A landscape with many valleys, sampled at points; each row gives a point and its height.
A ball rolls from a point to whichever of its 2 nearest points has the largest drop for the distance, and stops where none of them is lower. Distance is the straight distance between rows; heights are no part of it.
K230: [ -9  -5  -5  15   6  -9  -2  -2 -11  23  -4  -5 -11 -14   7  -7   2  10
   1   7  -5  -6   8   3]  h=5.43
K186: [ -1   7 -20  -5  -6  11   4  -5   1   6   6   6   6   5  -6   9  23   2
   6  10  -4   5  -8  -7]  h=4.86
K926: [-22   8  12   6 -13   4  -2 -15  -7   5  -2 -10 -17   5  -6 -16  14 -10
   1   4   3   5   4   4]  h=2.21
K445: [ -5   5 -13 -12  15   8   1   0 -17  -6   4  -3  20  11 -12  -9   2 -18
  13   1  -4  12 -26 -10]  h=2.71
K550: [-14   3   2   2  18  -2  -1  13 -24   0  11  -2   9  -1   0 -17  -7 -10
   8   6  -6   8 -17   2]  h=2.75
K541: [ -1  15   4  -7 -14   4   0  -7  -2 -11   9  -2  -3   2  -3  -7   9  -8
  -4   6  -2  12  -6  -5]  h=3.03
K916: [ -3   2 -22   1  -4   8  -2 -13 -13   8   5  -4  17   4   4 -21  27 -12
  15   5   0  12 -25  -8]  h=4.40
K832: [-20  -8  17  -1 -20   4 -12 -28  -4   7 -14   1  -9   4   7 -14  18 -14
   7 -18   7   0   4  -3]  h=6.32
K749: [  9   1  -2  -2  25  -1  -8  23 -11   7  21   9  21   2 -12  18 -18   7
  11   8  -6  -4  -8  -6]  h=3.86
K170: [  8   2   2   2  -3  -6   6   6  16  -8   0   6 -12   3  -8  23 -10  16
  -4  -2  12 -19  20  14]  h=6.51
K258: [  3  12 -14  -9  14  10   6   4  -4   1   2   7   6   9 -31  11  -1  -3
  14  22  -6   5 -22 -10]  h=3.31
K165: [ -5   7   6   3  11   0   6  14 -13   2  11   3  -4  -5  -5  -9  -1   1
   6  10  -7   3  -4   2]  h=3.98
K744: [  0  -4  -8   4 -14   5  11   3  14   0  -3   4 -15  -5   5  22  -1  16
 -10   3  14 -17  18  17]  h=6.29
K158: [  0   8   5 -12 -11   6   1 -18   1 -10  -1   1  -3  15 -21   7  19 -12
  12  -1   6   5  -5 -11]  h=5.81
K638: [-10   4  -1  13 -22   9   2 -15   1   8  -3  -9 -11  -5   8 -10  33  -6
  11  -2   4   9   4  -6]  h=5.88
K746: [  0  18  -2 -11   3   6   7   2  -3 -15   7   6   0   8 -23   5   1  -8
   8  12  -6  11 -14  -8]  h=2.15
K110: [  7  17 -10  -6   4   3   8  10   1 -17  16   8  11   0 -16  18  -9   0
   1  12  -5  10  -6  -4]  h=0.60
K402: [  5   6   5 -15   4  -4  -3  -3   4 -11   1   0   8   5  -4  10  -6   5
   7   0  -6  -1   3 -17]  h=4.76
K67: [  9 -22  14  -6  10 -12  -9  -6   6  10 -16  -9  -2   7   4   2  -5   0
  -9 -10  -1  -7   1  -4]  h=3.40
K87: [-22   4  16  19 -17  -1  -3 -14  -1   8  -7 -13 -19  -2   2 -16   5  -7
  -2  -1  -2   5  16   2]  h=3.51
K90: [ -7 -14  10   5  -2  -9  -9 -24 -10  11 -15  -8  -2  -7  14 -26   1  -6
  -1 -11  -2  -1  -4  -1]  h=5.76
K283: [  2  18 -12   2   3   2  11  24  11  -1  17  20   3  -9  -5  10 -10  10
  -2  11  -2  -5   8  15]  h=2.79
K988: [ 6 -6 -5 -5 19 -6  2  3 -8 12  6 -1 15  1 -6  9  0  0 -1 -6 -7 -2 -1 -2]  h=0.87
K522: [-12   0  19  -9 -17   3  -8 -17   5  -5  -9   3  -7  12   2  -4  14 -10
   2 -13   4   5   5  -5]  h=5.90
K518: [ -8   2   0   7  -4  -1   6  -1  -1   7   1  -2 -12  -9   5   0   9   6
  -5   6  -2   1  11   6]  h=4.85
K677: [  9  -9  12  -8 -10  -1  -6  -9   3 -10  -9  -2  -4   4  14  -3  -1   1
 -13 -11  -4   5   5  -4]  h=6.01
K112: [ 12   1   4   1  20  -7  -5  28  -6   0  14   8  11   4 -11  14 -20  12
   8   3  -3  -8   5  -6]  h=3.23
K329: [-20   8  12  -3 -26  10  -2 -11  11  -5  -3  -2 -15   9  -1   0  24 -13
   5  -8  12   4   5  -4]  h=6.27
K905: [  6 -11   6  -1  -1   1  -3   4  -4  -6  -8  -2   1  -6  21  -6  -5   2
 -13  -9 -13  13   0  -6]  h=5.59
K477: [-18   6   3   1  -9   4   0 -19 -11   6  -4  -5  -6  11 -13 -21  20 -16
   7   4   2   8 -11   3]  h=3.49
K315: [ 12  10   5 -10   5  -2   3   7  11 -12   1   4   7   2  -9  20 -15  13
   7   1  -2 -10  14 -12]  h=4.25
K196: [ -6   4  -8  -2  -9   6   2 -17  -7   6  -2  -4   4  13  -6 -16  29 -10
  14   1   3  10 -14  -5]  h=4.30
K535: [ -9  20   4   5   2   4  14  20   0  -5  10   1  -9  -4  -7 -11  -1  -7
  -1  12  -5   8  -1   7]  h=3.18
K951: [ -1  26 -10   0  -7   1  17  14  18 -10  12  10  -6  -4  -8   3  -3   2
  -1  12   7  -5   5  14]  h=2.98
K994: [  4  -5  -2   8  30   2 -14  39 -20  -2  24  11  24   6  -7  19 -23   6
  17   3  -2   1 -11  -4]  h=4.39
K513: [ -5  -5 -15   8 -29  13   6  -2  18   0  -2  -1 -15 -12  11  18  15   8
  -3   0  19  -8  17  12]  h=6.00
K448: [  2 -24  18   3  -8   0  -5   0  20  -3 -23 -10 -24   8  10   6  -8   6
 -20  -5   7 -10  11   8]  h=4.96
K141: [  3   9 -15  -2  -9  10   8  10   4  -5   2  13   2  -7  11   9   3  14
  -6   5  -7   4   8   2]  h=4.06
K426: [ -4  27  -6   0  -8   6  15  16  14 -12   8   5 -10  -1 -10  -6  -1  -7
  -3  13   0   8  -4   6]  h=2.41
K717: [  0 -11   0   9 -28   7   5  -4  24  -4 -13 -13 -18  -3  13   9   8   4
  -9  -7  17  -9  18  11]  h=5.66
K844: [-16   2  -6   6  16  -3  -3  -3 -27   4   5  -8  13  -8   3 -31  -3 -18
  10   0  -3  10 -24   3]  h=3.88
K340: [ -1 -16  10   5 -27   6  -5  -5  27  -8 -21  -5 -20   3  15   5  -2  -2
 -20  -9  12  -5  15   8]  h=5.34
K961: [ 14   0  -1   1  -5  -5   8   4  29 -17 -14   6  -9   5  -1  19 -15   8
 -12 -11   9 -13  19  11]  h=6.68
K666: [ 13 -19  11   4  12  -5  -2  11   1  16 -12   2 -13  -7   5   6  -6  16
  -4  -1  -2 -15   9   4]  h=6.58
K722: [-13   1  -3   4   4  -6  -3 -16 -19   5  -1  -3  11 -10   8 -32   6 -14
   8  -3  -5  11 -17  -4]  h=4.61
K924: [  0 -11   6   9  28  -2 -15  38 -24  -6  21  -1  19   5   4  13 -25   1
   9  -6   2   2 -12   1]  h=4.73
K756: [ 18 -20  18  -5   8  -4  -5   4  11  -4 -17  -8  -5   9   6   0 -18   5
 -19  -2  -5  -3   0  -5]  h=4.14
K415: [ -4  -6  -5   7  16 -11 -10   3 -20  25  -3  -2  -4  -8   7 -12  -3   5
  -1   3  -2  -7  -1   2]  h=5.86
K784: [ -2   5   9 -15   6  -7  -8  -6  -5  -1  -1   0  -1  -1  -1   0   2  -5
   3  -4  -3  -1  -3 -10]  h=4.69
K847: [ 10   3   5   0  -7  -7   4   4  13  -9   3   2  -6  -7   6   7  -7   4
 -17   0   0   3  10   7]  h=4.13
K742: [-17 -10   2   5   6 -11   0 -21  -8  16   0  -8  -3   0  -2 -11  15  -3
   9   2   9 -11  -1   7]  h=4.41
K736: [  5 -10   7 -15   2 -10 -12 -27  -3  -1 -10  -1  14   6   1 -13   9 -11
   5 -21   6  -1 -12  -7]  h=4.84
K573: [  5 -23  13 -11  -1  -7 -14 -25   2   6 -20  -6   3   8   6  -9   1 -10
  -5 -20   4  -6  -4  -5]  h=4.26
K273: [  1  11 -13   3  -6  11   8  15  -8  -7   7   4   4 -10  15  -2  -2   5
 -10   3 -10  12   5   1]  h=4.56
K431: [-16  -7  10  13 -28   9  -9 -26  -1   8 -10  -8 -14  -1  10 -14  28 -11
  11 -13  11   5   5  -6]  h=6.37
K299: [  8  18  -1  -9 -18   3   0  -4  11 -22  11   7   4   2  -1   3   8  -5
  -3  -1   2  16  -5  -9]  h=3.74
K644: [ 25   4 -17   4  -2  -1  11  12  32  -9   1  19   9  -8   7  12 -26  17
 -12  -8   6 -19  12  18]  h=2.92
K880: [  9 -19   2   6   2   3   2   9  14  12 -17   2 -16  -9  10  14  -6  18
 -10   3   0 -15  12   7]  h=6.80
K776: [  2  15  -5  -2  10  -1   5  17   1  -1  16  14   2  -4 -12  14  -7  10
  -1  13  -5   1   1   0]  h=1.98
K578: [ -2   3 -20  -8   4  11   2  -2 -12   0   8  -2  22   6  -1  -6  15 -12
   9   2  -6  14 -20 -10]  h=3.61
K22: [ -4  10   8 -13   0  -3  -8  -6 -10  -4   7  -1  -1  -1  -3 -11   4 -14
   0   1  -4  11 -12 -10]  h=3.95
K479: [ -5  -4  -5  -4  14  -5   5 -16 -15  16   2  -1   4  -1 -12  -7  16  -1
  13   5   4  -9  -8   8]  h=3.63
K831: [ -5   1  12 -14  -3  -4  -7 -27  -4  -1  -2   1   4  10 -16  -5  16 -18
   9 -10   9   1 -10  -5]  h=5.36
K244: [ 15 -14   8  -2  17 -14  -6   3   0   5   0  -5   9   6  -4  11 -10   3
  -5  -7  -4  -6   3  -6]  h=2.37
K536: [ -3  -8   5   1  28  -4  -6  26 -19   0  15  -4  21   4   2   3 -19  -8
   8  -7  -4   5 -11  -2]  h=5.11
K939: [-18  -3  10  31 -12  -5  -2 -13  -2  14  -8 -20 -21 -12   5 -10  -1   3
   3   6  -2  -5  17   1]  h=4.37
K912: [ -7  -8  -1   9   6 -10  -2 -15 -14  15  -8  -7   4 -15  13 -27   5  -6
   7  -4  -6   1  -5  -1]  h=5.25
K576: [ 16 -15  14   0   0  -2  -3   6  22  -6 -17  -4 -14  12   6   8 -16  13
 -21  -1   2 -10   9   3]  h=4.60
K685: [-10   7  -6   8 -18   6   6  -7   6   3   3  -4 -13  -6   4   1  23   0
   4   7   3   4   8   1]  h=5.39
K99: [ 20  11 -19  -1  -3   8   6  14  16  -5   4  20  11  -7   0  18 -25  21
 -12  -3  -2 -10  15  10]  h=3.25
K180: [ -1  -2  -4   6   3   3   7  13 -12  -5   3  -4   6 -10  18  -7  -6   3
  -8  -2 -14  12   5   0]  h=5.05
K65: [  1  14 -15 -10  15  16   6  18  -7  -6  10   4  17   8 -23  11 -12  -6
  14  18  -8   6 -23 -12]  h=4.07
K437: [ -2  -5 -12  -1  18  -8   1  -7 -15  15   8  -4  16  -2  -7  -8   8  -8
   6  -2  -2   0 -11   4]  h=2.61
K159: [ 25   1  -9   3  -3  -7  10  13  28 -20  -1  11   8  -5   9   8 -27   8
 -16  -7   2  -4   7  13]  h=3.21
K133: [ 23  -3   1   2   6  -9   4  15  12 -11   3   6   4  -3   4  14 -21  11
 -17  -2  -2  -1  10   6]  h=3.62
K390: [  9 -15   6   4  15  -9  -7  14  -9  17  -6  -3  -6  -5  11  -4 -10  10
  -9   0  -6  -7   4   4]  h=6.31
K698: [  5   9 -17 -12  -4  11   2  -3   0  -6  10   3  18  13  -7   8  17   0
   9   5  -5  11 -11 -16]  h=4.35
K247: [ 11  15   1  -6 -15  -5   4   1  22 -24   6   5   1  -5   5   6  -6  -1
 -10  -6   4   4   7   1]  h=4.19
K907: [ -8   2 -11  -6  22   6   1  12 -23   0  12   0  14   4  -9  -5  -7  -8
  10  11  -4   6 -26  -1]  h=1.21
K278: [ -2 -27   7  15  -3  -5  -5 -15  -4  17 -23 -17 -21  -9  12  -7   0   7
  -4   0   6 -12   8   5]  h=6.57
K500: [ -5 -22  17   9  -1  -7 -10 -22  -8  16 -22 -13 -15  -5   9 -22  -4  -3
  -5  -9   1  -8   3   3]  h=6.18
K397: [ 12  17 -20  -5  -5   6   7  12  12 -15   4  17  11  -3   1  17 -14  14
  -9  -2  -5  -1  10   1]  h=3.57
K417: [-14 -12   0  -3 -11  -4  -6 -26  -3  11   0 -13 -10  -1   3   2  21  -2
   8   3  14  -8   1   3]  h=5.06
K684: [ 14   2   4  -2  13  -4   0  19   7  -6   7  11  11   7 -11  23 -25  20
   7   2  -3 -11  14  -6]  h=3.79

Where does a ball stop that starts at each point below?
K905: K644
K500: K907
K666: K518
K576: K988
K677: K644
K831: K988
K170: K988

Call two points neighbours if one is among the 2 nearest of the other. Go from one point of each pair to the other, from neighbour to neighbour, staying as low as possible. Name the highest point that can't be avoided.
K926 / K907: K916
K907 / K426: K165
K426 / K110: K951
K541 / K112: K402
K644 / K541: K247
